A landscape with many valleys, sampled at points; each row gives a point and its height.
From any point a ball takes the steepest step (drop divided by distance) to one of its 2 nearest points. It stops when none of these is lower. Distance is the straight distance between rows; heights are no part of it.
j_429: [ 35   3 -16 -15  18 -23  14 -12 -15  21   1  54  18  -1  26  12 -32  24
  -5  -6  28  17   8   6 -11  17 -25 -10  41 -21  26   8]  height 444
j_948: [-23 -15  14 -15 -12 -33   4  57  17   6  29  14  -9 -27 -37   0  28 -23
   0 -14 -13  23   2  15  18   1 -19  13  -1  -2 -13 -15]  height 810
j_271: [ 23  12  -7 -13  20 -12  -3 -53 -39  22  -6  45  -8  18  26 -25 -23   4
 -25   1   5 -14 -25  12  20  -9   9 -11  24  18  22  -5]  height 224
j_808: [-21  -8 -32 -19   4 -20 -16  -3  21  11 -15   9   2  16  17  -4 -14 -12
 -20  -7  13  -6 -17  10 -25 -32   5 -17  24  30  18   8]  height 630
j_195: [-14  28  13   7  -9 -21  -9  -4  22  -8 -11 -34 -19   0  13   2  30 -29
   8  -9  -2 -12 -20   4   2   0   5  10 -38   5 -28  22]  height 109
j_716: [-29  -1 -28 -17  15  -1   5  32  24 -35 -23  -2 -13  -4 -14  -5 -14 -19
 -10 -14  20  -1  14  18  -9 -21  20  -8  -8  10  25  -3]  height 600
j_439: [ 16  12   2   8 -20 -23 -15 -68 -25  28  -2  30 -10  18  45  -6   0  12
   9  16  -2  -6 -32   2  22  -5  -5  -3   5  13   1   3]  height 253
j_138: [ 30 -18  13  36 -12  19 -25 -14 -13 -16 -13 -14   3 -22 -13   2  -9  -3
  26  -3  -3 -12   0 -17  30  -1  -1  -1  -9  -5   4 -20]  height 420
j_90: [ -1 -45  42  10 -13  -4 -15   9   9   2   6 -15  14 -18 -50  -1   5 -14
   0   9 -13  -6 -16  -6  36   7  18  30 -16 -19   7 -11]  height 501
j_684: [ 35   1  -7  48  -3  17 -19 -27 -15   3 -20 -30 -13  -4   2  -3   8  -3
  37  34 -13 -27 -15   0  24  18 -14   1 -38  -7 -16 -21]  height 331
j_414: [-11  25 -17   5  -6  -8 -20 -16  28   6 -12 -12  -8   1  42   6  12  -9
 -13  -4   9  -7 -38   6 -25 -23  21 -15 -10  29 -16  62]  height 296
j_803: [-25 -25   8 -20  -7 -22  11  21  12   2  21   2  15  -9 -34  13  19 -15
  -8  10  -8  12  -8 -13  -3 -13   2  35  18  10  18  -6]  height 786
j_413: [-31   1 -33 -19  17  -7  16  49  11 -30 -19  -2   3  -8  -8   8 -15 -11
  -3  -8   3  15  16  20 -48 -10 -15  -8  25  14  17  14]  height 915
j_753: [-23 -27  51  -6  -6 -22  -5  20  34   2  18  -1  -5  -9 -39 -10  15 -19
 -13  -3 -14  -6 -23   2  37  13  13  32 -19 -13  -3 -17]  height 530
j_957: [-27  -6  52  14 -22 -17 -24  -9  38  -2 -29 -10 -12  10 -18  -4   6 -15
  -6  18   0 -16 -42 -10  37   4  18  29 -22 -15  -9  -6]  height 589
j_257: [-15 -16 -12   6   1 -15 -32  -9  17 -29 -24   2 -36  14   5  -7 -16 -10
   0   8  26 -12 -10   7  28 -29   5   0  -2  38  36 -23]  height 570
j_320: [ 33  -1   0   8 -22  17 -12  -8 -21 -10  -2  17  30 -32 -11  10  -3  29
  12 -19 -19  21   7   7  11  -2   7   2  18 -32   5 -18]  height 137
j_346: [-12   7  16 -30 -13 -19  28 -24   6  39  19   1  24  13   8  -3  16  -8
 -13  -2 -12  -5 -15  -8 -16  24  17   8  -5 -18 -21  26]  height 592
j_562: [-18   1 -44 -35  18   3  13  33  13  -8 -41  24  -9 -12 -22  -2 -17   9
  -6 -11   5   9  18  26 -24 -23   7 -26  20  -1  18  -6]  height 633
j_849: [-24  -8 -22  -7   2 -12 -24  -1  26  -9 -32   3 -20  22  14 -16 -17   0
 -16 -11  18 -11 -21   5   1 -41  16  -6  -1  31  23   2]  height 602
j_793: [-17  21  -7   1   6  -7  18  58  17 -29  17 -10 -12 -24  -2   1  17 -16
 -14 -32   0  11  16  21 -10  20  -8  -6 -10  -5 -16  10]  height 850
j_461: [  2 -39  11  11   5  29  11  -9 -37   5  39  -4   1   6   6 -13 -18  -8
 -16  26  -7  -6   0 -20   9  10 -18  12   9  26  25 -10]  height 386
j_521: [ 12  -4 -20 -20  23  19  23  -7 -14  27   3  18  19  19  16 -10 -33  12
 -26  -5  18  -3  13  -2 -32  13   5 -29  17 -13 -13  15]  height 332
j_74: [ -5 -20  -3  -4  11  30   6  18   9 -43 -11  -5 -14  -4 -29  -4 -27   0
  -6   0  21  -4  26   3  32 -10  21   5 -14 -13  24 -24]  height 404
j_622: [-34 -22  12 -30   2  -9  24   6  15  13  28  -8  22  12 -10  -4  11 -14
 -18  -1  -6   6 -19 -14 -13  -1  20  22   4   4   2   5]  height 770
j_921: [ 21  -6   5  15  17  32   9  -9 -51   0  33   1  -2   5   1 -21 -27  15
 -15  25  -3  -9  12 -18  -3  19 -27   5  25  27  20  -4]  height 351
j_185: [ -7  25  -5 -34  -9  -4  22  22   1  -2 -14  30  -7 -27 -17   3  15  26
 -13 -30 -23  23  13  30   8  -3  -4 -31   3 -32 -22 -21]  height 585
j_576: [-17 -12  47  -9 -22 -19   1 -18  19  16  -7  -1   0 -15 -13 -12  22   2
   1  -6 -30 -20 -27   3  28  22  22  23 -14 -29 -30 -16]  height 209
j_735: [  0 -14   5 -22  -6  -6  32 -27 -10  39  33  -2  30  24  19   5   0 -10
  -9  15   1  -3  -2 -19 -10  29   2  18  -6 -19  -7  21]  height 565
j_823: [ -3 -47  37  21 -17   6  -7 -19  -7  12  20 -20  19  -4 -22  -4   9 -16
  14  23 -13 -15 -27 -21  28   4   3  29 -10 -16   1  -9]  height 462
j_503: [-19 -19  11  12  -6  -4  -6   0  16 -40  -4 -16 -13  16  -7  -3  -9 -34
  -1  12  28 -14   4   3  34  -4  18  25 -24   4   9 -14]  height 535
j_714: [  3  30 -37   2  21  -5  -8  -4   3  17  -5 -15  16  -4  23  24   6 -14
 -17 -10  26  14  -4  11 -60   4  -6 -15  12  29 -14  56]  height 460
j_476: [ 20 -31 -21   8  -8  20 -21  33  -5 -32 -11  14  -7 -33 -58   8 -27  16
   6  -9 -13  24   5   1  29 -18  11   8   6  -6  30 -28]  height 432
j_438: [  5 -50   6   9   0  22  -7   1  -1 -27   3  -4  -4  -8 -19 -11 -20  -3
  -2   7   7  -5   3 -10  35  -4  22   7 -12   3  27 -31]  height 363
j_2: [  7  12  -8  15  28  38  11  10 -15  -3  18 -16   0  28  18 -17  -2  15
   3  26   5  -2  23 -16 -35  16 -13  -6  -1   6 -15   9]  height 252
j_215: [-27  10 -15  -8  -6 -25  14  54  31 -11  20   8 -16 -34   7  -6  27 -26
 -12 -37  -1  20  -5  27  -8  17  -3 -21  -7   6 -14   5]  height 841
j_446: [ 26 -11   7  17 -29 -23 -25 -29  -8   7 -19   5   6 -25 -12  19  17  -2
  19  -3  -8   6  -1 -10  19 -16  -4   5  15   5   2 -14]  height 141
j_59: [-34   5  11 -11  -4 -28   8  34  39  -6   9  -7 -15 -13  -5 -13  27 -27
 -15 -34  -4   5 -21  15   2  14  17   4 -12   5 -14   4]  height 829
j_664: [ -6 -27  25  31   0  -5  -1   9  -9  -7  36 -26  18  10  -1  18  20 -28
  19  25   1  -4  -7 -19   5 -17 -22  36  -5  14   1   8]  height 452
j_687: [-23  -6   9 -21   4   1  28  11  10   2  20 -23  16  -3   1  -6  13 -21
 -17  -7  -8   2  -1  -6 -22   7  14   3 -15   0 -16  15]  height 755
j_327: [ -6   4 -29 -40   6  -9  14   6   1   8 -37  37   5 -14 -18   5  -3  18
  -6 -14  -6  19  12  15 -10 -20  17 -22  22  -6   5 -17]  height 643
j_86: [  2  33 -30 -15   1 -14  11   7  12   1 -30   3  -3 -11  -2  16   8   3
   6 -13   2  12  29   7 -41 -14 -18 -26  25  11  -5  10]  height 268
j_635: [ 13   3  -2  12  11  31   6   0 -21  -6  18  11   8   9   5   2 -18  40
  -2  17   6   6  41  -7 -18   8 -14 -16  27   0   5   0]  height 120
j_369: [  4   5  -6 -20 -13 -29   5 -46  -2  47   5  24  11  31  37  10  -2  -7
  -4  11   8   0 -26 -18  -5  13  -1  -3   5  -3  -2  28]  height 700
j_500: [ -7  20 -23   5  23  14   6  27   2 -12  17  -2   5  13  -2   5 -21  26
  -4  13  18  14  41   6 -63   4 -26 -10  34  13 -15  23]  height 895
j_779: [-12  39  -2   5 -19 -14 -22 -22  25   6 -24 -25 -15  13  32   2  27  -8
  11   1  -4  -7 -34   5 -14 -16  10  -7 -27  19 -28  36]  height 204
j_545: [ 16  15 -14 -12  28  -1   1 -37 -37  33   1  22 -12  31  32 -20 -21  -3
 -27   6   7 -18 -17   4   2  -6   0 -30   9  25  -1   4]  height 273
j_303: [-32  -5  41   0 -13 -26 -12  13  42 -15  -3  -8 -21   3 -23 -15  11 -25
 -18  -5   2 -11 -32   5  37  11  29  33 -22 -12  -8  -9]  height 557
j_174: [ -9  12 -46 -18  13  -4   1   8  16   8 -35   5   4  -3   6   5  -6 -14
  -9 -20  16   0  10  22 -52 -21  -4 -35  29  22   5  22]  height 316
j_329: [ 24   6  -6 -33   2 -30  23 -40   3  46   2  31  20  14  32  12  -3  -3
  -4  -2   5   5  -7 -14  -9  22   6  -1   9 -31  -5  29]  height 684
j_724: [ 16   2   7  12 -23 -15 -29 -51 -32  22   9  24 -11   4  24   6  -6  12
   5  12  -9  -1 -27  -5  26  -5  -6   7  18  30  22  -6]  height 198
j_259: [ -7 -25  -4 -19  12  10   7 -18  15 -13 -22  -4 -15  15   1 -28 -15   0
 -14  -4   6 -12 -12  -4  24 -17  44  -9 -20  -6   5 -18]  height 481
j_821: [ -1 -31  32 -16 -12  17  20  10  -3   1  14 -14  18 -22 -21   0  -4   8
 -12   2 -21  -4   1  -1  21  16  16  15 -20 -37  -8 -20]  height 272
j_936: [ 10   0   9  -8  -8  -2   7 -13  -2  14   8 -14  17   0   1  11  21  -7
   6   7  -6   0  11 -17 -11   3 -11  16  -7   1 -12   3]  height 659
j_177: [-35  -2  58  -1 -29 -27  -2  -4  25  16  12  -7  10  17 -15   0  36 -11
  -2   2 -11 -14 -43  -8   8   9   2  31  -5   0 -17  15]  height 225
j_679: [-30 -30  12   8 -17 -16 -35   0  19 -16  11   3 -17  19  -1   6 -11  -2
   4  19  18   2 -34 -12  16 -38   3  27   6  38  33  -8]  height 575
j_504: [-30 -20  47  31 -11 -20  -9   5   4  -9  35 -22  17  21  -2  19  19 -32
  24  30   3 -14 -35 -13  11 -22  -8  40 -15   3  -6  22]  height 392
j_597: [-35  -9  39   2 -20 -31   0   6  14   1  25 -11  19  16  -5  15  26 -18
   6  12  -1  -6 -36 -21  -6 -15  -7  39   2  15  -1  23]  height 314
j_343: [-13  -5 -23   7  28  15  12  13   0 -10   5 -22   5  15  24  -6 -14 -12
 -11  -3  15  -3   4  -4 -40  -3  -5  -8   3  21   4  12]  height 714
j_619: [ 42  -5   4  54 -13  22 -31 -27 -37  -1  -6 -12  -7 -10  -1  -9  -5  -6
  34  12 -20 -20 -16  -8  31  10 -12  -1 -13   4   4 -18]  height 374
j_301: [-34 -10  14 -23 -13 -35   3  35  39  10  17  14 -19 -15 -28 -13  29 -18
 -13 -19  -7  17 -20   5  10  10   7  11   0   1  -9 -15]  height 819
j_108: [ 27 -20 -19  11 -27   6 -29  28 -19 -16   4  21  16 -33 -45   8 -25  19
  10 -13 -28  28   5  -5  10 -17  -2  13  32 -10  25 -20]  height 469
j_538: [  3 -54  17  20 -12  25   1 -19 -31   9  39 -11  17   4  -4 -10  -6 -12
   1  27 -13  -8 -20 -20  24  15  -3  21   0   2  17 -16]  height 421
j_579: [  5  23  -5 -14  -4   9   8  17  -5 -24 -33  25  -8 -34 -24  10   7  35
   9 -22 -17  13  20  20  12 -20   6 -19  12 -36  -5 -22]  height 571
j_239: [  9  19  -7  20  19  34   8   7  -6 -15  -9 -34 -11  15   4  -7  10   7
  24  12   3  -8  26  -8  -8   9  -1  -3 -34 -14 -17  -1]  height 248
j_802: [  4 -18  19  17 -13  -5 -24  -2  16 -28 -22 -13 -12  -6 -26   5  -6 -24
   9   7  11 -11   4   0  44  -7  12  13 -22 -10   5 -20]  height 496
j_602: [ 28 -10 -15  34 -18   9 -37  23 -30 -14  -1   6   4 -26 -26  -1 -26  10
  23 -18 -13   8  16 -17  12 -12 -19  -1  37  15  28 -21]  height 509
j_700: [-21 -19  15 -15 -15 -33   2  46   4  10  23  15   9 -30 -49  18  35 -15
   4   3 -15  23  -1   1   9 -13 -23  31  19  11   1  -1]  height 799
j_610: [-21 -20  13 -11 -15   3  19 -29  -3  30  40  -4  27  36  13   0  12 -15
   1  24  -3  -7 -29 -25 -11  13   8  23  -7  -2   0  19]  height 533
j_989: [-17 -30   3   2 -12 -10 -21   5   9  -1  17  -4   4  -1  -7  15   5 -11
   3  22   6   3  -7 -17   7 -29 -12  23  13  39  33 -15]  height 607
j_696: [ 14  31 -23  16  13   8 -11 -23 -11  17 -10 -23 -16  31  30  -1  16   1
  21  18   2   2 -11  -9 -19  -5 -12 -17 -28  29 -16   9]  height 355
j_490: [ 15  39 -34  17  31  15 -14  -3 -19  22 -11 -13  -5  28  27  -3   9  10
   5  14  18   5  -1  -6 -43  10 -14 -28  -9  26 -17  21]  height 389
j_636: [ 33  -2  -5  26 -19  27 -14  -4 -37  -9   9  22  18 -21  -2  -2 -22  30
   9 -14 -14  14  20  -1   6   1  -2  -3  35 -16  21 -15]  height 207
j_924: [ 38  30 -22  -3  24   9  14 -25 -18  28  -6  31   7  13  31   5 -15  36
   2   3  17  12  22  -2 -22  28 -12 -21  14 -24 -11  11]  height 396
j_518: [ 33  12   3  19  11  34  -2 -17 -69  -9  25  20  -2  -4   3 -22 -35  26
 -12   8 -12  -2   8  -3   7  30  -5  -2  35   6  31   0]  height 312
j_903: [ -7 -10  33  -9 -36 -25 -14 -27  19  26 -20  19   4   4 -16   4  22  23
  -2   3 -11   6 -41 -14  18  -9  20  30  17  -7  -6  -3]  height 60
j_302: [  5   0  -9   1   4  35  14   8 -11 -14  -4  23   5  -1 -11   6 -22  41
   1   0  -6   4  38   5  -5 -11   1 -19  22 -18  12 -14]  height 61
j_964: [ 26 -13  19  36 -14   7 -23 -33  -8   4 -25 -19   2 -26  -3   0   0  -6
  32  18 -22 -32 -19   1  33   8   3   9 -32 -34 -18 -16]  height 318
j_627: [ -7  18  17   2 -11 -10   5  51  21  -5  11   1 -12 -20  -4   0  25  -7
   3 -29  -9   6  19  28  19  21 -26 -17 -29 -24 -35 -19]  height 616
j_784: [-26  -8  54 -10 -29 -31  -7 -11  27  36  -3  10   5   6 -20  -9  32  13
 -11  -9 -21 -10 -42  -9  19  19  15  30   3 -11 -26   1]  height 148
j_304: [ 21 -19  17  22 -12   6 -18  11  -3 -23 -17 -10   5 -32 -37  10  -8 -12
  10  -4  -4  -2  19  -4  37  -4   4   3 -11 -18   8 -16]  height 459
j_855: [ 13  18  19   6  -1   5   2  26   8 -31 -16 -17 -10 -17 -23   5  12   2
   8  -9  -3  -5  33   8  18  -5 -16   0 -14 -19 -15  -9]  height 523
j_586: [  2   4   3 -20   4  20  23  14  -3  -7 -10  -5   6  -5  -7   4  -1  19
  -8  -8  -8   4  28   2 -14  -4   5 -13   0 -22 -11  -7]  height 128
j_560: [-28 -26 -43 -25   6 -29 -14  22  19   0 -21   8   6   2  -4   3 -16 -19
 -11   3   6  13  -9  27 -44 -25  -6  -7  34  41  28  12]  height 654
j_511: [  2  20 -18 -10   2 -19  -1 -15   4  28   7 -12  16  12  28  21   5 -20
  -5  -1  14  17  -4  -3 -44  -2 -14  -3   6  27 -10  44]  height 500
j_891: [ -3   3  -5  14  13  35  15  12   2 -42 -18 -18 -19  16 -13  -6 -15  -3
   4  -6  27 -19  34   5  23   3  19  -6 -33 -22  10 -16]  height 442
j_260: [ 33  -3  -1   3 -19  -7  -4 -35 -20   7 -10  22  20 -19   3  13   9  17
  21  -6  -8  11   4   2  11  -1   9   5  14 -12  10 -13]  height 51
j_305: [-20  13  29  11  -3 -18   1  12  29  20  15 -27 -10 -11  11 -13  39 -20
   4 -24 -18 -16 -20  19   3  35  -1   7 -37 -13 -37   0]  height 652
j_564: [-21   7   7 -28 -15 -11  13  43  21   7  -1  16 -20 -28 -16  -9  20   5
  -8 -36 -20  20   5  26  12  13 -12 -28 -15 -19 -24 -23]  height 598
j_695: [ 29  -8  -8  -1 -10 -14 -11 -48 -20  19  -1  42  15  -6  20  -2  -3  15
   2  -7   0  14 -14   3  16   5  15   7  22  -5  24 -12]  height 113
j_37: [ -3  21 -21 -13  14  -8 -18 -29 -11  29   1  12 -11  29  34 -14 -24 -11
 -21   4  18 -20 -21  12 -16 -21  -7 -32   5  44  -3  24]  height 324
j_91: [  5 -11  31  11 -19 -11 -12 -44   7  11 -22 -10  -1 -14  -6  -6  14   1
  15  14 -22 -26 -26  -1  25  11  16  20 -21 -24 -23 -18]  height 264
j_297: [  1  11 -19  13  35  32   6 -12 -20  -1  -7 -13 -36  31  21 -28 -15  -2
  -1  11  10 -25   0   2  -3 -12   2 -31 -15  25  14  -5]  height 425
j_107: [ -4  19 -15  -9  20  19  18  15   6  -1  12 -18  17   8   6   5 -14  12
 -14   2   9  18  32  -7 -53  14  -8 -10  11  -4 -27  25]  height 885
j_50: [  0 -29 -11  16  -8   4 -11  16 -13 -10  17  -3  14 -12 -14  11  -7  -5
   2  17  -1   7  24 -17   3 -12 -30  18  27  27  33 -12]  height 636
j_226: [  2  18  26   6  -9 -26  -5  24  22  15   7 -15 -17 -20   2  -5  33 -17
   9 -22  -9 -14  13  18  15  30 -18  -3 -40 -18 -41 -10]  height 635
j_398: [ 29  -4 -12 -11  15 -10  -8 -42 -37  19   6  49   9  -1  23 -15 -22  14
 -17  -3   4  10 -27  11  19  11  11   8  28  13  43  -6]  height 171
j_352: [ -5  17 -15   6   1  -3 -10 -27  19 -19 -48 -11 -35  13   7  -8  -2  -3
  17 -11  24 -21   6   8  17 -22  22 -23 -25   2   1  -7]  height 323
j_16: [ -9  20 -25   0  -9  -7 -37 -20   6  25  -7   4  -6  20  50  -6 -12 -11
 -14   8  15 -17 -32  10 -27 -34  -1 -25  -3  43  -8  45]  height 375
j_54: [ 19  17 -10   9  -8  -2  -5 -46 -19  25  -6  -3 -16  23  33   3  11   2
  17  19  -5 -10 -19  -6   6  -1  -5  -9 -16  17 -14  -4]  height 310
j_251: [-11  16  14  -5   7  10  30  52  13 -20  31 -23   2  -4   0  -5  11  -4
 -20 -22 -13   9  20  12 -14  20 -12   0 -20 -18 -27  10]  height 862
j_559: [ 27  25   4   6  -7  15   0  14  -1 -18 -22   4  -6 -22 -22  17  11  32
  19  -6 -16   0  41   5  12 -12 -12 -13   8 -21  -9  -4]  height 551
j_549: [-17  -3 -25  20  35  15   7  36   0 -41  -2 -17 -13  22  14  -6 -22  -8
  -1  -5  21  -7  21   3 -25 -13 -12  -1  10  27  23  -1]  height 695
j_901: [ 14  30  -2   9  21  29   8  15   2  -7  -2 -16   0  17  -3   3   9  34
  13   6   2   0  35 -12 -24   7  -5  -8 -12 -14 -26  13]  height 199
j_13: [ -2 -36  16  -5  -2  22  12   0  -3 -13   7 -22   6  -4  -8  -8  -6  -5
   1  14  -5 -13   3 -11  20   1  13  10 -24 -17   1 -16]  height 317
j_663: [  1  57 -11  18  29  23   0  35  13 -23 -13 -22 -23   9  -5   8   9  22
  18  -5   8   3  44   1 -26   1  -1 -17  -7 -10 -12  16]  height 251
j_139: [  6  28 -43  14  31  14 -18  -9 -10  16  -6 -18   6  13  33  10  11 -12
  -6   9  24   3 -22   8 -46  -4   0 -28 -19  29 -15  45]  height 419
j_572: [-28  -8 -15  -8  11  -5  12   0  16   4  11 -20  12   9  26  -3   1 -24
 -18  -6   6  -1 -20  -1 -33 -11  17   3  -4  17  -2  30]  height 735
j_317: [ -1  13  27 -28 -14 -20  22 -23   3  40   7   3  16  -9   7  -5  25  10
  -2 -17 -31  -8 -10   8   4  36  14  12 -11 -29 -31  -4]  height 615
j_698: [ 24   6   4 -34  -8 -27  25 -30  -9  25   0  38  34 -13  19  16   4  14
  -1  -8   0  18   1   5   3  19  11   3  12 -38   1   9]  height 669
j_153: [ 20  -1  15 -16 -17  -2  18 -30 -13  19   5  -2  22 -10   2   5  16  10
  13   3 -21  -5   3  -1   3  24   8  13 -10 -31 -22  -3]  height 634
j_643: [-10 -12  -8  19  25  22   2  35  -1 -37  25 -11   2  13   6   1 -20  10
   2  16  10  -3  38 -10 -35  -5 -21   4  20  16  10   2]  height 675
j_580: [ 28  17 -12  42  16  33  -8  -4 -14 -15 -18 -35 -26  20   7 -10  11  -1
  36  32   8 -19   7  -5  15  16  -7  -5 -44 -10 -12 -20]  height 292
j_785: [ -4 -30  -5  20   7  14  -2  42  -2 -41  24  -4  12  -5 -15   4 -16   8
   1  22   3   7  40 -14 -12  -9 -30  18  30  19  20  -2]  height 657
j_878: [-15  13   5 -30   6  31  33  30   1 -18   5   3   7  -7 -15   0  -7  38
 -34 -15 -19  12  17  17   3   2   4 -26  -6 -43 -13 -13]  height 184
j_334: [-13 -27  16  15  -5   7  12 -12 -14  12  42 -22  22  24  13   7  12 -21
  13  39  -1  -6 -21 -20   0  -1 -13  27  -8  12   1   6]  height 493
j_229: [ 42  12  -8  -8  12  -3  21 -23 -15  19   5  43  22  -5  33  14 -20  33
   4   1  16  24  19  -5 -12  27 -19  -8  21 -41   6  15]  height 418
j_264: [  7  -7  24  -8 -28 -36 -15 -19   8  13 -12  15   7 -21 -30  20  28   0
   9   0 -17  11 -19  -7  24  -8  10  26  18  -7  -6  -9]  height 142
j_507: [ -2  26   4 -12 -13 -31   3 -19   2  29  15  -7  24  15  15  35  26 -20
   7   3   5  16  -6 -17 -31   9 -23  20   9  11 -14  35]  height 544
j_804: [ 30   9 -20 -23  25  -5  19 -21 -12  43   1  28  15  20  34   0 -32   8
 -16  -8  31   3   3   0 -25  21  -8 -28  10 -23  -9  30]  height 364
j_117: [ -3  -9 -15  -1  19  25  12 -18  -1  -1 -16  -6 -20  21  14 -27 -14  -4
  -3  -7   5 -23  -3  -6   6 -11  25 -31 -23  -1   2 -16]  height 454
j_585: [ 34  18  -5  28   1  38 -15  -6 -55 -13  20  30   3 -14   6 -21 -34  33
   6 -22 -14   9   7   6   8  12   4  -5  40  -8  31 -14]  height 265
j_368: [  2   2   1  -4  -8 -16   4 -33 -18  40  33  11   9  34  35  18  -9 -13
  -2  28  17   8 -17 -18 -10  13 -29   7   8  20  11  30]  height 721
j_704: [ 18   0  26   8 -14 -13  -5  30   7 -20 -19   8  -7 -45 -42  12   6  -5
   4  -9 -11   2  24  15  44  -1 -15   2 -10 -23  -8 -16]  height 491
j_172: [-14   5 -23 -13  12   7  15  35   9 -18 -10   9   3   0  -9   4 -20  12
   3   9   7  15  41   7 -48 -12 -21 -11  38   5   5   5]  height 906
j_681: [ 12   2 -13  -1  26  33  27 -11 -17  23  23  -2   7  32  21 -17 -26  11
 -12  22   9   3  17  -8 -32  24  -6 -12  -5  -9 -20  11]  height 291
j_656: [ -1  22 -19  21  20  18  -5  -4   5 -26 -25 -17 -33  18   8   2  -3  -4
  22  -5  28 -16  21  -1  11 -15   0 -22 -16   9  10 -14]  height 366
j_767: [ -8  25   2  -8  14  28  27  35   9  -9  26 -24  17  -1   5  -1   1  17
 -25  -4 -12  12  21   3 -38  23  -7 -11 -12 -19 -34  23]  height 874
j_873: [ 19 -37 -10  17  -1  23 -21   4  -7 -24  -9   8 -14 -18 -31  -5 -27  10
   5  -9   1   4  -4  -5  31  -9  20  -1   8  10  41 -40]  height 398
j_184: [ 28  -3   1  25 -26  -7 -38 -35 -41  12  11  17   4 -13   4   5 -11   2
  15 -11 -18   6 -19 -11  23   4 -12  10  32  28  32 -18]  height 143
j_354: [  9  51 -13  -9   9   9  13  16  12  -3 -29  -9 -19  -7  -7  16  15  18
  13 -21  -4   5  34   9 -20  -8  -4 -26   1  -9 -20   5]  height 218
j_776: [-22  -8  -4   0  15   1  13  27  14 -42   0 -26  -8   7  -2  -2 -10 -26
  -5  -7  20  -5  14   3   5  -7  17  11 -16   5  14  -8]  height 572
j_456: [ 13   3 -10 -36   3  -8  21 -16  -8  13 -14  40  27  -9   4   5  -4  24
 -11 -13  -1  19  14  12  -6  -4  18  -8  14 -30   0 -10]  height 655
j_677: [-33   0 -39 -39  16 -23   5  41  25 -18 -30  13 -19 -12 -27 -11  -6 -15
 -16 -17   1  13   1  28 -16 -18  14  -7   7  14  14   5]  height 619
j_697: [ 11  18 -11  29  32  37  -2   3 -15 -22  -8 -13 -44  18   8 -12 -10  11
  14  14  16 -21  23  -1  12  -1  -9 -22  -2  24  21 -15]  height 397
j_660: [-10 -24  13  16 -15  -3 -39 -13   7 -25  -6  -4 -23   7  -4   3  -7  -6
   5  18  16  -6 -20 -11  40 -26   2   9  -8  26  25 -17]  height 540
j_974: [-15  -5  25 -29  -4  17  28  25   6  -6   6  -3   4 -18 -18  -7   1  23
 -21 -20 -24   6   6  15  20  12   9 -14 -23 -39 -13 -25]  height 226
j_283: [ -4  18  -4  -3  -3 -16  -4  -4  23 -23 -30 -12 -20  -6  -5   4  18 -10
   9 -18   6 -11   9   1  11 -12  10 -10 -19   6   0  -2]  height 270
j_127: [-11  24   1  -4   0 -14   2   9  17 -12  -9 -31  -7  -6  11   9  24 -23
   9 -12   0   1   3  -4 -15   0  -4  -2 -14   8 -12  11]  height 203

Call two points neighbours if one is among the 2 nearest of the other. Go from one point of each pair to the other, from neighbour to neighbour, staying as low as possible. Name the highest point that can't be avoided.
j_195 and j_260 | j_16
j_901 and j_302 | j_2
j_260 and j_660 | j_808
j_903 and j_302 | j_684
j_903 and j_260 | j_264
j_901 and j_354 | j_663

Write out the way that a ball takes from each point below.
j_90 | j_823 j_538 j_461 j_921 j_518 j_585 j_636 j_320 j_260
j_317 | j_346 j_735 j_610 j_334 j_664 j_504 j_597 j_177 j_784
j_172 | j_500 j_107 j_767 j_251 j_793 j_215 j_59 j_301 j_948 j_700 j_803 j_622 j_687 j_572 j_343 j_549 j_643 j_785 j_50 j_989 j_679 j_660
j_117 | j_297 j_697 j_656 j_352 j_283 j_127 j_195
